Points on a hilly landscape, in no order, each with its height.
From any point a ball rolls to the lowest of the 4 points nearest to it. It stops when none of these is lower. Distance is the straight distance between rows; heights are no part of it.
q_941: [  2  12   3  11  -4 -13   0  32 -13   7  13 -16 -14  34  16  -6   4 -19
  -8   3  21  17  -7  29  12 -14 -12]  h=33.3
q_30: [ -4 -16  14 -17  -2  11 -16  12 -13  18  31 -23  -5   3  -6  -2  30 -22
 -11   7   4   2   2  14 -15  -2 -10]  h=67.2
q_578: [  1  -4  12   1  10  11 -13  20 -11  13  26 -21 -18  22   5   2  12 -25
  -6  14   6  17   6  18  -1  -3 -11]  h=56.9
q_651: [  2  60  13  34  38 -15 -29  35 -14 -68 -13  10   1  28   3  62 -69 -21
  65   7   8 -28  18  29  32 -56  29]  h=41.8
q_162: [-12  20  21 -11  -7  21  -9   2  -4   7  33 -14 -22 -29  -8  19  33 -14
   0   3  -1 -26   6  22 -17 -19   5]  h=81.2
q_326: [ -1  81  11  13  30  -2  17   1  36 -60  17  18 -18 -29   9  33  -6   7
  60  12 -32 -26  27  -5 -19 -42  59]  h=90.6
q_224: [ 35 -49  -9 -31  -6  17  25 -18  -7  46   4  -8  24 -47 -15 -28  31   3
 -20  -5 -10  -8  17 -18 -13  29   3]  h=30.1
q_386: [  2  46  21  45  -7 -26  -5  34 -21 -35   6   0 -14  36  11  37 -53 -13
  34  13  13 -19 -19  28  36 -40  -2]  h=33.0
q_369: [-14  33  28  -7  -1  20  -7  -1   1  -4  32 -12 -19 -21  -7  21  31 -23
   9   6  -6 -22   3  22 -16 -12   5]  h=80.0
q_253: [-21  68  17   9  14  23  15  -3  14 -38  20   6 -22 -29  -4  34  -6 -11
  45  12 -28 -31   6   4 -24 -29  36]  h=80.1
q_250: [ 10  67  15  -7  58  28  12  -3  71 -67  19   3 -15 -26  -3  33  15   1
  41  24 -55   2  52 -17 -46 -33  85]  h=73.5
q_8: [-19 -35  -5  29 -30 -26 -12  11  -8 -19 -31 -19   4  43  22 -21 -26  31
 -22  -8  42  28  -4 -27  17  22 -31]  h=32.4
q_339: [ -2  -4  13 -17 -14  12  -8   4  -1  23  22 -21 -11 -15   0   1  36 -14
 -21  11   5 -11  12   2 -19  -6  -5]  h=61.1
q_472: [-23 -39  -9  22 -28 -26  -4   9  -7  -5 -29  -8  -3  37  12 -21 -19  32
 -15 -11  29  25  -8 -29  10  21 -35]  h=35.5
q_353: [-23 -34 -52  -7 -17 -19 -40 -27  -5   1 -90  27  17  44  -6 -33 -44  26
 -33 -30   3  35 -48 -30  42  48 -54]  h=58.0
q_101: [ -4  65  17  42  29 -21 -25  35 -10 -80 -26  26 -10  23  18  63 -73  -7
  79   7  16 -37  26  35  41 -60  25]  h=43.9
q_216: [  8 -34 -21 -13  -7 -20   3  11  -4  24  -3  13   1  14  14 -31  19   5
 -23  -9  22  25   0   0  11   3 -23]  h=21.2
q_951: [ 20 -59 -43 -20   8  -3   5 -22  17  35 -22  29  24   1   1 -42  -3   9
 -21 -20  -5  29  -6 -11   7  33  -7]  h=29.1
q_409: [-13  50  28  11  18   5 -16  17  -5 -34  24 -11 -15   1 -12  39 -20 -11
  38  23 -15 -21   0  20 -10 -29  23]  h=61.8
q_595: [ 12 -37 -24 -14   4  -8 -11  -4  -3  28  -1   5  -5  12   4 -19   9 -10
 -22  -4  13  17   7  -1   4  15 -11]  h=11.6
q_591: [ 28 -70 -25 -38  10  12  20 -43   4  68 -12   2  35 -29 -26 -44  14  10
 -25 -12 -17  22 -11 -27 -18  51   5]  h=49.0
q_574: [-19  63   4 -17   0  16  25   2  16  -7  23   3 -17 -34   3  17  30 -13
  10   3 -18 -33   0  14 -29 -40  20]  h=67.0
q_160: [ 14 -11   5 -32 -13  14  10  -5  -9  36  33  -8  -2 -34  -8  -2  47 -10
 -12  -1 -14 -22  12   7 -24   6   0]  h=45.6
q_978: [ 24 -77 -35 -30  10   2  12 -38   0  45  -8  23  39 -14 -16 -39  14  10
 -33 -17 -24  30 -10 -19  -5  47  -5]  h=39.7
q_822: [ 27 -65 -19 -25   2  16  15 -33  -6  46  -5  11  14 -15 -14 -32  20   9
 -36   1 -11  17   6 -17  -6  36  -2]  h=40.9
q_675: [  2  76  13  -6  49  32   5 -13  58 -53  19  33 -20 -22  -6  24  25  -5
  30   4 -46   7  39 -17 -42 -37  67]  h=69.5
q_681: [-17  27  20   2   4   3 -12  13   0  -3  23 -17 -27  10   5  11  -3 -24
  10  20  -1   5  -5  18  -7 -16   8]  h=54.3
q_699: [ 35 -34   6 -26  -9  19  31 -13  -4  51   6  -5  24 -50 -10 -24  44  -8
 -22  -4 -19 -11  14  -8 -21  17  -5]  h=23.7
q_448: [  6  41  -1 -37   6  29  -5   7   8  12  30  16 -15 -40  -4   5  56 -15
 -21   2 -40 -25  19  17 -29 -20  17]  h=60.9
q_428: [  1  43  14  20  10  -1 -13  32 -17  -8  20 -16 -17  34   8  22 -22 -24
  20  16   3   8 -22  35  14 -37  13]  h=17.3
q_931: [ -3  58  19  27  12  -9 -12  26  -8 -39  17   2  -6  27  -5  33 -43 -27
  53  22  -1  -7  -7  30  15 -35  19]  h=38.2
q_256: [  0  48  15  31  21   0 -30  23  -3 -47  19 -11 -15  22  -3  36 -36 -23
  56  23 -10  -7  -2  30   1 -26  29]  h=44.0
q_233: [-27 -46 -34   1 -12 -13 -29 -37  -4   0 -66  15  26  18  -1 -32 -39  39
 -32 -19  12  24 -42 -26  18  51 -36]  h=48.7
q_507: [ 12 -58 -42 -26   5  -8   7 -24   3  36 -36  27  29   2 -11 -43   3  16
 -26 -25   2  28 -11 -12  16  41 -16]  h=33.1
q_638: [ 13 -45 -24 -13  10 -10   0 -10   4  26 -12  17   5   6   8 -36  17   4
 -29 -17  17  24  10 -15   8   7 -14]  h=20.7
q_525: [  3  51  22  55  18 -21  -8  30 -16 -58  -5   6  -3  29   9  65 -68 -23
  59   8  27 -36   2  37  36 -49   3]  h=38.5
q_152: [ -1  57  15  24  23   1 -24  11  -7 -57   7  -1 -12  20  -2  39 -52 -24
  56  16 -15 -13  -6  30  11 -32  32]  h=41.9
q_836: [ 22 -60  -2 -22   4   5   4 -15  -9  42  15  -9   5  -9 -13 -29  27  -4
 -24  -2  -4   7  20 -20 -11  27 -10]  h=43.5
q_234: [ 14 -58 -11 -26   8   7  -6  -6 -10  31   8  -7  -1  -4 -11 -27  24 -10
 -16  -4  -1  21   8  -5  -8  13 -14]  h=29.8
q_364: [ 20  22  -6 -27  -8  22  16   5  -3  34  33  -1   7 -49  -2   7  60 -15
 -20  -4 -22 -28  20  16 -27 -24   8]  h=56.0
q_852: [ -5  28  31  57 -12 -21  -6  19 -17 -33   9 -17  -4  46   8  32 -44   1
  17   8  34 -10 -27  23  35 -21 -19]  h=27.5
q_142: [-23 -57 -26   9 -27 -14 -31 -28  -5  -4 -57   6   4  36   9 -27 -33  35
 -32 -15  16  28 -25 -28  26  50 -31]  h=38.4
q_405: [ 41 -71 -15 -44   0  16  45 -43   6  67  -8   6  45 -51 -27 -33  25  15
 -22  -1 -18  13 -13 -27 -18  52   5]  h=47.6
q_899: [ 10 -62 -23 -17   6   1   3 -10   6  34 -15  17  10   5   3 -37  11  -2
 -32 -13   7  28  12 -16   3  23 -12]  h=22.9
q_57: [ -4  73   3 -30  20  30   2   1  19 -10  30  19 -19 -46  -3  25  47 -24
   8  -3 -34 -19   8  15 -28 -27  31]  h=63.9
q_495: [-16  59  27  28  14   7 -10   6   8 -49   9 -15 -15  -3  -6  45 -33 -14
  55  23 -18 -12   4  13 -11 -23  40]  h=59.3
q_112: [-16 -38  -7  16 -32 -25   0   1   1   1 -27 -11   2  23  15 -13 -12  33
 -21 -20  35  26 -19 -24  11  18 -32]  h=35.3
q_619: [-14  49  37   4   8  21 -12   2  -1 -10  27 -21 -22  -5  -8  27   1 -17
  26  23  -6 -16 -17  19 -23 -19  10]  h=76.9
q_982: [  5 -19   9 -22 -24  28   3  -9 -11  28  23 -11   0 -29  -9 -13  40 -10
 -16  -6   6 -17  14  -2 -20  12 -12]  h=22.6
q_342: [-19 -54 -30   4 -21 -18  13 -19  -4  15 -54  16  15  21  -3 -30 -18  33
 -31 -25  22  13 -27 -27  19  31 -35]  h=51.3
q_642: [ -5  30  24  41  -9 -20   1  35 -19 -11  11 -13  -7  36  15  15 -17  -9
  10  12  25   6 -11  28  31 -23  -6]  h=18.0
q_709: [-24 -41 -20  10 -19 -18 -18  -9   3  -9 -36   0  12  26   8 -27 -22  30
 -31 -16  31  25 -10 -25  24  40 -40]  h=27.8
q_775: [-14 -32  11  29 -36 -30 -15   4  -5  -9 -18 -21  -3  55  18 -15 -21  32
 -23  -8  38  22 -12 -11  24  16 -24]  h=38.1
q_727: [  3  75   0 -27  33  37  -1 -10  42 -27  45  20 -19 -31 -11  26  40 -19
  13   3 -43 -13  23   3 -43 -34  50]  h=66.0
q_812: [-11 -45 -18   7 -18 -22   1   6   0  19 -31   4  13  23  20 -33  -5  24
 -27 -22  26  17  -7 -18  13  15 -33]  h=28.7
q_480: [-15 -15  10  41 -35 -30  -7  20 -20 -21   1 -31   3  64  14   3 -32  20
  -9   8  40  22  -5   6  25   3 -28]  h=33.7
q_980: [ 10 -49 -42 -16  -6 -13  17 -41   8  39 -41  30  30  -9   5 -41 -12  24
 -30 -28  16  11 -28 -18  24  43 -28]  h=38.3
q_671: [-24 -44 -22   8 -11 -19 -30  -8  -3  -9 -57   3   5  52   9 -21 -29  29
 -28 -10  22  33 -24 -38  23  39 -41]  h=37.1
q_794: [ 20 -67 -22 -31  18   3  -2 -18   2  39  -5   7  18 -11 -10 -32  16  -2
 -22  -9  -8  26   2 -20  -1  33 -14]  h=30.9
q_622: [ 17 -30   3  -7   3  13 -11   9  -8  30   9 -17   0 -12  -9  -2  29 -21
 -23   5   7   1  12   1 -19  10  -9]  h=57.0
q_165: [-24  67  34   8   7  15   5   2  10 -31  16  -4 -12 -19  -6  40 -14   4
  44  15 -17 -27   9   3 -18 -22  35]  h=74.2
q_89: [ -6  14   1  33 -19 -22   5  33 -15  -9   6 -17  -3  41  20   6 -24   1
 -11   8  36   2  -5  16  20  -9 -15]  h=10.4
q_843: [-13  80  13  -4  24  19  24   0  24 -28  16  15 -25 -33  -3  28  13 -11
  36  17 -33 -19  11   2 -21 -34  37]  h=82.8
q_367: [-26 -40 -33   4 -18  -8 -42 -29  -8   0 -76  17  13  31 -11 -21 -35  32
 -31 -27  12  27 -32 -34  23  54 -41]  h=47.9
q_811: [ -5  73  20  22  36  -1  21   8  34 -73   4  12  -8 -28   4  44 -27   4
  66  13 -25 -36  33  -3  -9 -42  60]  h=84.8
q_672: [-19 -56 -32  -6 -19  -8   0 -32   5  15 -56  29  31  -2  -6 -37 -17  36
 -31 -30  11  20 -32 -30  27  45 -38]  h=45.8
q_514: [-22  70  21  14  17   2   3   3  13 -60   6  -1  -5 -20  -9  39 -19   3
  51  15 -13 -26   7   0 -11 -32  43]  h=73.2
q_336: [ 26 -53  -1 -24  -3  13  21 -22  -3  52  17  -9  20 -45 -31 -23  33  -4
 -17  -2 -11  -5  12 -15 -13  31  -5]  h=33.2
q_986: [ 42 -38  -9 -37  -6  14  49 -14  -5  64  11  -2  29 -55 -20 -33  49  13
 -22  -6 -42  -9   5 -11 -17  26   1]  h=31.1
q_278: [ -7  49  29  25  34   2 -19  11  11 -84  -2  -7 -11  -7  -4  53 -50  -9
  79  14 -12 -31  17  -4 -14 -36  55]  h=72.6
q_292: [-20  67  29   5   8  12   3  -2   4 -25  21  -6 -19 -26  -5  32  12 -10
  37  20 -15 -31  -7  17 -14 -30  17]  h=79.3
q_39: [ -6  35  18 -13  -9  21   8   3   9  11  30  -9 -12 -37 -12  12  29 -17
  -7  -7  -9 -28   7  17 -17 -13   6]  h=77.8
q_72: [ -9  51  23  -2  -2  19   6   7   5 -13  27  -9 -25 -29  -1  19  22 -10
  20   7 -12 -31   0  17 -17 -18  16]  h=73.0
q_623: [ -7 -11  -6   8 -18 -27   9  26  -1  13   4 -11  -7  32  22 -16   4  -8
 -16   5  24  17  -6  10   9 -11 -16]  h=43.7
q_871: [-29 -39  -9  23 -23 -26 -21   4 -16 -24 -30 -20   3  46  16 -14 -30  25
 -25 -10  35  41  -7 -22  21  31 -33]  h=22.4
q_193: [ -3   7  20  45 -33 -27  -3  23 -22 -24  -1 -24   0  56  23  22 -38   5
  -2  11  44   1  -8  21  23 -15 -20]  h=22.5
q_968: [  6 -14  -8   3  -6 -20  -7  27 -10  18   7  -9  -8  22  16  -8  16 -12
  -8   0  15  17   3  11   4  -1 -16]  h=34.1
q_325: [ -8 -30 -12  11 -23 -31   8  10 -15  11 -16   0  -1  26  18 -22  -6  18
 -23 -12  28  11  -4  -6  22   9 -29]  h=32.0
q_296: [ 33  -7   0 -32 -17  23  24   0  -9  40  34   7   9 -52 -12 -15  63 -10
 -20 -13 -34 -27  23  -1 -14  -1  -2]  h=54.5
q_778: [ 40 -37  -5 -35 -10  19  43 -22  -7  52  10  -6  21 -51 -13 -23  46   7
 -26  -6 -26 -15   9  -9 -11  24   8]  h=28.9
q_381: [-12  47  15 -12  -1  15  -1  -2   3   2  26  -1 -19 -32  -1  16  29 -10
   0  12 -15 -34   2  17 -20 -23   4]  h=72.4
q_318: [ 36 -70  -2 -29   6  13  23 -26  -3  49  -3  -2  28 -36 -10 -26  24  11
 -32   8 -21   4   4 -21 -10  38  -2]  h=38.0
q_42: [  5 -40 -33  -3  -5 -12  12  -1  -5  27 -22  24   6  14  17 -34  -4  19
 -25 -14  24  15  -5 -21  18  16 -27]  h=24.8
q_504: [  1  34  13  27 -11 -16  -5  29 -12 -12  13  -3  -6  42  14  15 -22 -21
  12   8  14  -2  -9  36  22 -28   2]  h=25.8

Call two points neighbours if one is among the 4 nearest of the other. Go from one point of each pair to the other, from neighbour to neighbour, staying as low as possible. Name the highest point that can't be avoided.
q_982 / q_871 => q_296
q_699 / q_871 => q_822
q_871 / q_595 => q_968
q_709 / q_428 => q_480
q_428 / q_89 => q_642

Where does a ball stop that starts at each point below?
q_72 => q_982
q_250 => q_982
q_675 => q_982
q_672 => q_595
